Points, in no order, along strands that fork, close into loops and pass close to each other.
(in the rows, 128 means zero)
Two points are linked if the straight distance between their rows is under 109. Some points are linked to none.
K_633: [ 85 127 155 134 175 144 124  97  69 149 139 108 117 138 160 125 162 102
 100 113 134 115 119 168]
K_694: [187  62  79 112 127  76 138 175 178  96 153 186 114 139  70 172 119 133
 146 137 118 171 138 130]
K_313: [209 152  86 111  78 129 141 164 186 140 160 143 149 142 128  71 141 123
 133 121 120  91 117  88]
K_904: [151 143 113 131  98 103 105 118 159  97  98  66 189 116 192  90 111 123
 142 135 108  96 150 105]
K_740: [170 115 158 148  93 119  88 120 171 163 137 179 104 163  76 116 127  96
 125 150 166 111 133  98]
K_293: [142 112  77 112 131 122 157 169  96  63  89  84 159 104 205 109 148 170
 119  80  99 153 129 143]
K_846: [195 179  91  94 104 110 112 145 189 136 166 125 192 138 136  79 125 141
 137 137 113  89 101  88]
K_382: [163 121 112 160  65 145 176 150 172 143 126 150 130 146  76  81 124 118
 137  87 143  87 126  99]
K_368: [180 157  79 101 117  93 121 142 162  93 109  87 184 117 195  73 126 113
 127 135 109 115 145  98]
K_882: [100 135 199 133 144 149 140  89 109 139 155 181  81 161  82 190 199  83
 122 135 159 105 133 144]
K_983: [134 155 139 163  69 145 165 122 159 143 130 123 126 141  81  97 124 113
 154 115 149  68 130  95]
K_631: [151 134 100 117 158 117 107 108 151 162 167 131 104 141 107 147  81  96
 146 167 119 165  89 100]
K_89: [173 128  66 108 120 104 149 142 132  70  83  91 170 106 218 109 121 137
 137 118 102 154 144 112]
K_767: [138 133 102 148 152 110 168 166 144  90  30 108 143 106 157  99 152 178
  91  99 127 115 143 132]
K_434: [ 95 136  86 144 180 122 146 149 101  56  75  96 135  85 158 138 121 198
  88  87 121 155 124 133]
K_429: [133 101 169  84  99  94  89 136 134 119 142 176  70 127  77 173 134  39
 124 201 170 131 136 127]
K_265: [118 116 160 130 147 133 136 127  69 173 120 139 120 139 154 111 132 102
 118 115 145 115 101 147]
K_799: [124 133 141 120 159 120 133 135 100 166 105  94 116 118 195  76 129  89
 116 137 134 106 133 134]
K_922: [120 145 149 109  84 149 150 150  91 133 158 105 160 146 111 121 101 157
 160 115 105 108 112 130]
K_946: [ 88 141 163 136 107 130 103 135  94 133 144  62 133 133 179  86 103 145
 123 122 150 113 156 158]
K_413: [119 123 104 112 117 145 174 165  98  73 132  82 160 133 154 105 143 173
 130  84  97 130 151 143]
K_459: [127 142 145 151  89 121 118 116 111  75  61  69 135  98 197  86 149 129
 128 120 136 119 171 132]
K_962: [166  80  94 146 172 114 118 148 143 150 116 180 137 131 126 130 105 123
 103 129 129 178 102 102]
K_847: [ 93  89 106 115 153 139 129 131 122  68 101  65 172 104 181 141  89 176
 114  94 106 164 172 155]
K_850: [101 113 109 152 200 135 130  90 114 164 151 155  90 117 133 159 122 127
 141 145 142 182  98 139]
K_335: [152 138  84  86  93 115 123 150 153 139 169 120 172 143 118 143 104 180
 179 143 104 124  84 119]
K_262: [ 87 133 120 128 186 130 110  87 122 160 147 110 115 134 172 147 121 143
 151 159 133 167 116 143]
K_233: [ 85 121 127 140 146 142  83 105  99 101 100  76 136  95 197 109 134 135
 108 130 129 165 141 154]
K_264: [155 152 114 150 106 117 121 119 158 158 108 115 151 136 162  64 136  99
 132 144 152 107 129  92]
K_959: [ 74 142 182 148 160 173 127 129  80 137 105 151 129 101 137 112 149 164
 115  96 116 111 154 153]
K_464: [101 129 139 136 161 116 159 124 108  99 130 156 135 134 102 176 118 170
 135 128 133 175 122 141]
K_873: [127 111 160 124 148 133 135 132  87 173 161 158  96 168 126 141 131 104
 117 142 146 139  99 145]
K_951: [166 174 141 116 130 141  79 122 173 175 150 112 125 149 118 133 131 100
 129 173 164  75  83  91]
K_677: [130 108 165 113 123 140 100  84 127 161 147 173  82 157  87 178 187  73
 124 173 158 129 122 144]
K_318: [166 142  86 106 106 101 135 140 175 124 167 139 146 162  88 147 105 151
 156 159 104 141  92 109]
K_402: [ 73 155 182 105 122 154 123  87 134 187 180 104  98 129 123 138 190 117
 158 113 139  53 102 178]
K_494: [120 123 120 153 163 114 126 149 110 118  65 166 143 120 107 130 139 179
  81  94 118 148  97 128]
K_415: [115 119 141 166 141 120 132 151 100 147  84 168 133 123  86 106 143 151
 110 105 139 120 124 134]
K_143: [ 80 134 167 104 159 126 142 122  85 120 132 189 110 105  88 201 126  94
 143 171 120 134 136 139]
K_597: [ 68 127 133 157 184 147 131 110  77  90 156 113 144 101 150 165  77 179
 137  79 122 182 134 150]
K_783: [142  74 131 131 176 113 103 134 123 155 116 208  93 129 114 159 115 125
 104 125 160 169 108 124]
K_95: [ 95 139 186 152 163 126 155 130  92 100 134 185 117 142  85 191 147 151
 116 108 154 148 132 134]
K_125: [ 91 123  94 162 192 132 166 112 114  94 117  83 132 104 138 143  98 190
 120  89 122 170 134 141]
K_703: [165 158  93  91 111 122 120 142 163 141 165 100 189 139 161 102  96 158
 148 133 107 118 107  99]
K_388: [181  83  87  94 103  76 107 155 185  97 161 186 109 110  72 180  94  94
 151 157 106 176 126 108]
K_701: [141 148 122 105  84 122  69 122 146  97 131  41 175 120 206  92  95 126
 132 151 116 117 151 130]
K_34: [200  92  91 121 139 117 126 150 146 158 141 181 145 143 113 119 104 110
 109 118 105 149 122  95]
K_85: [124 147  97 136 175 133 141 174 110  94  59 138 136 101 127 123 143 203
  77  89 117 150 119 129]
K_554: [ 95 115 100 163 154 141  96 100  98 114 120  65 124  89 191 113  88 130
 131 120 111 182 136 144]
K_184: [112 155 153 158 124 126 126  99 117 143 120 150 115 169  58 138 144 120
 129 153 124 123 115 129]
K_417: [111 104 100 145 178 111 127  94 133 160 169 165  88 105 106 179  84 100
 167 164 135 173  87 128]
K_186: [110 144 131 125 108 150 150 153  79 108 157  98 156 130 121 127 127 181
 143 102  89 141 144 142]
K_358: [ 83 138 168  87 149 153 123  96  88 150 153 147 107 118 102 192 119 104
 152 162  99 123 109 147]
K_133: [151  75 101 128 128  91 166 149 147  93 136 179 120 156  49 201 100 127
 124 136 117 167 125 129]
K_407: [160  87 123 109 121  87 112 134 145 123 158 188  95 125 104 187  86  72
 150 167 142 188 120 112]
K_39: [138 147 107 154 134 146 123 113  85 137 112 115 137 141 134 101 135 127
 125 137 101 158 129 110]
K_309: [132 155 122 136 119 132 169 151 144 118 110  93 148 156  97  89 131 145
 122 122  96  91 152 117]
K_275: [118 151 165 149  62 159 116 107 108  69 104  51 108 100 196  86 132 107
 106 115 144 104 195 145]
K_295: [153 142 125  92  80 102 131 126 162 118 143 142 126 161  65 187 103 134
 148 174 131 131 111 105]
K_505: [102 133 158 166 120 134 183 166  93 128 104 163 143 122  85 119 144 160
 111  66 126 100 143 131]
K_371: [ 73 131 145 153 148 144 117 132  68  84 148 105 163 122 138 131 105 173
 105  85 107 155 149 145]
K_870: [140 141 117 126 114 128 184 154 156 104  51  99 154  98 156  79 161 140
 119  91 125  86 162 123]
K_330: [121 160 121 109 164 126 100 101 129 164 165 104 115 138 161 126  97 127
 141 180 120 156  95 123]
K_658: [109 153 150 162 112 169 142 117 102 147  96 101 114 132 152  79 170 125
 120 114 156 102 136 124]
K_276: [153  66 121 136 167 119  96 133 145 124 119 206  66 126  88 178  97  90
 121 146 139 181 132 119]
K_416: [113 159 125  99  99 148  54 114 136 137 147  56 153 134 172 114  91 149
 138 152 105 119 116 127]
K_730: [103 152 170 165  97 148 127 105 123 146 126 119 130 136  68 125 147 112
 132 130 151  76 126 114]
K_75: [135 119  50 102 141 120 135 125 154 106 148  57 174 107 188 113  88 156
 153 124  67 145 120 129]
K_261: [ 71 174 184 138 128 147 145  99 128 176 151  83  83 137 148  93 178 114
 141 120 154  57 120 160]
K_189: [117 118  86 162 173 118 166 115 126  99 116 120 140 132 120 159 106 178
 128 103 129 199 107 121]
K_16: [201  96  64 126 137  78 122 155 179 125 171 172 158 152  96 105 111 108
 123 113 113 147 111 110]
K_431: [ 83 133 163 159 127 167 135  86 122 150  92  96 103 110 195  83 195  91
 114  96 180 106 133 148]
K_589: [107 151 161 108  98 128  88 133 113 170 152  82 154 131 179  90 106 138
 141 148 132  91 130 137]
K_889: [112 120 155 100 143 119 136 109  98 193 183 156  85 148 134 150 174  82
 128 139 152 100  85 172]
K_492: [115 137 206 140 131 138 159 127 109 142 144 190  91 134  84 175 156 109
 125 121 161 109 155 128]
K_452: [164 149 139 137 110 113 100 116 173 181 145 151 137 160 122  88 138 103
 129 155 154  92 107 101]
K_645: [122 128  60 141 134 131 122 107 124 101 124  63 142 102 177 107  94 146
 148 119  95 182 132 126]
K_182: [ 94 139 191 152 151 156 172 131 112 173 126 176  86 144 111 121 167 122
 117 107 172  94 132 141]
K_498: [177  97  94 119  87 137 165 164 160 130 134 151 142 161  63 125 144 131
 127 116 108  83 122 108]
K_888: [129 147 149 122 127 132 132 120 129 127 136 151 124 157  49 176 116 128
 126 175 107 129 134 124]
K_155: [111 125 159 100 117 105 123 132 122 113 146 190  87 113  67 191 141  64
 117 188 138 133 157 141]
K_500: [128 163 125 161  91 142 120 104 130 126  77  84 126 112 170  59 165 111
 136 131 136 111 156 111]
K_461: [147  95 169  67  74 115  75 121 146 122 151 160  49 114  94 169 163  19
 112 171 185 102 147 137]
K_374: [ 65 129 161 132 141 157 109  82  89 144 135  93 119 114 175 106 211 123
 121  90 153  96 135 174]
K_774: [149 121  91 133 132 140 161 150 129 131 127 118 147 161  73 113 128 153
 131 117  82 110 136 120]
K_790: [117 139 173  78 103 134 110 129 107 168 132 153 111 133 102 180 119  87
 147 176 131  91 109 118]
K_819: [112  89 120 118 105 141  98 127 153  62  85  67 160 107 217 119 105 162
  92 104 116 160 196 151]
K_609: [103 147 133 164 117 127 119 114  95  76  76  87 145 109 169 101 155 166
 102 116 137 147 161 140]
K_40: [ 99 127  94 131 168 139 133 138 105  32  87  76 139  62 185 143 105 184
  82  69  99 157 160 146]
K_547: [168  65 171 112  96 126 132 174 141 105 111 205  80 135  66 170 121 103
 112 123 139 134 176 128]
K_738: [100 132 170 116 105 152 137 108 112 190 161 148  79 128 123 145 201  84
 146 124 152  71 107 179]
K_779: [143 113 124 157 108 121 132 140 158 158  88 144 141 118 139  50 138 124
 113 117 142  96 129 107]
K_883: [144 145 155  99  92 131 138 153  93 171 152 146 133 130  94 144  93 124
 145 137 114  95 108 126]
K_886: [149 105  38 111 172 125 142 143 179 121 127 106 162 115 134 118 105 154
 142 120  78 144 111 121]
K_288: [196 121 155 129  71 110  95 154 212 146 167 184 107 140  76 102 113  96
 132 136 160 104 139  85]
K_655: [141 121  65 114 170 128 141 107 174 132 138 119 160 124 121 136  85 172
 175 133  94 161 116 107]
K_760: [139 118 163 133  83 148 101  90 158 158 125 184  91 136  79 147 166  83
 135 157 156 106 115 127]

A fork is a point with three links, a tip a point with one. Leave the first point through the second and follow the links. Name the first fork or tip that comes.
K_295 / K_888 => K_309
K_461 / K_429 => K_186
K_655 / K_886 => K_459
K_413 / K_293 => K_946
K_34 / K_962 => K_133
K_694 / K_388 => K_16
K_730 / K_184 => K_313

Name the points in between on the shortest way along the links from the first point to the second, in order.
K_125 / K_554 => K_189 K_464 K_95 K_492 K_882 K_677 K_760 K_740 K_452 K_264 K_500 K_459 K_609 K_233
K_703 / K_309 => K_335 K_318 K_295 K_888 K_184 K_730 K_983 K_382 K_498 K_774
K_819 / K_429 => K_847 K_40 K_434 K_125 K_597 K_371 K_186 K_922 K_883 K_790 K_358 K_143 K_155
K_889 / K_886 => K_873 K_265 K_633 K_374 K_431 K_658 K_500 K_459 K_609 K_233 K_554 K_645 K_75
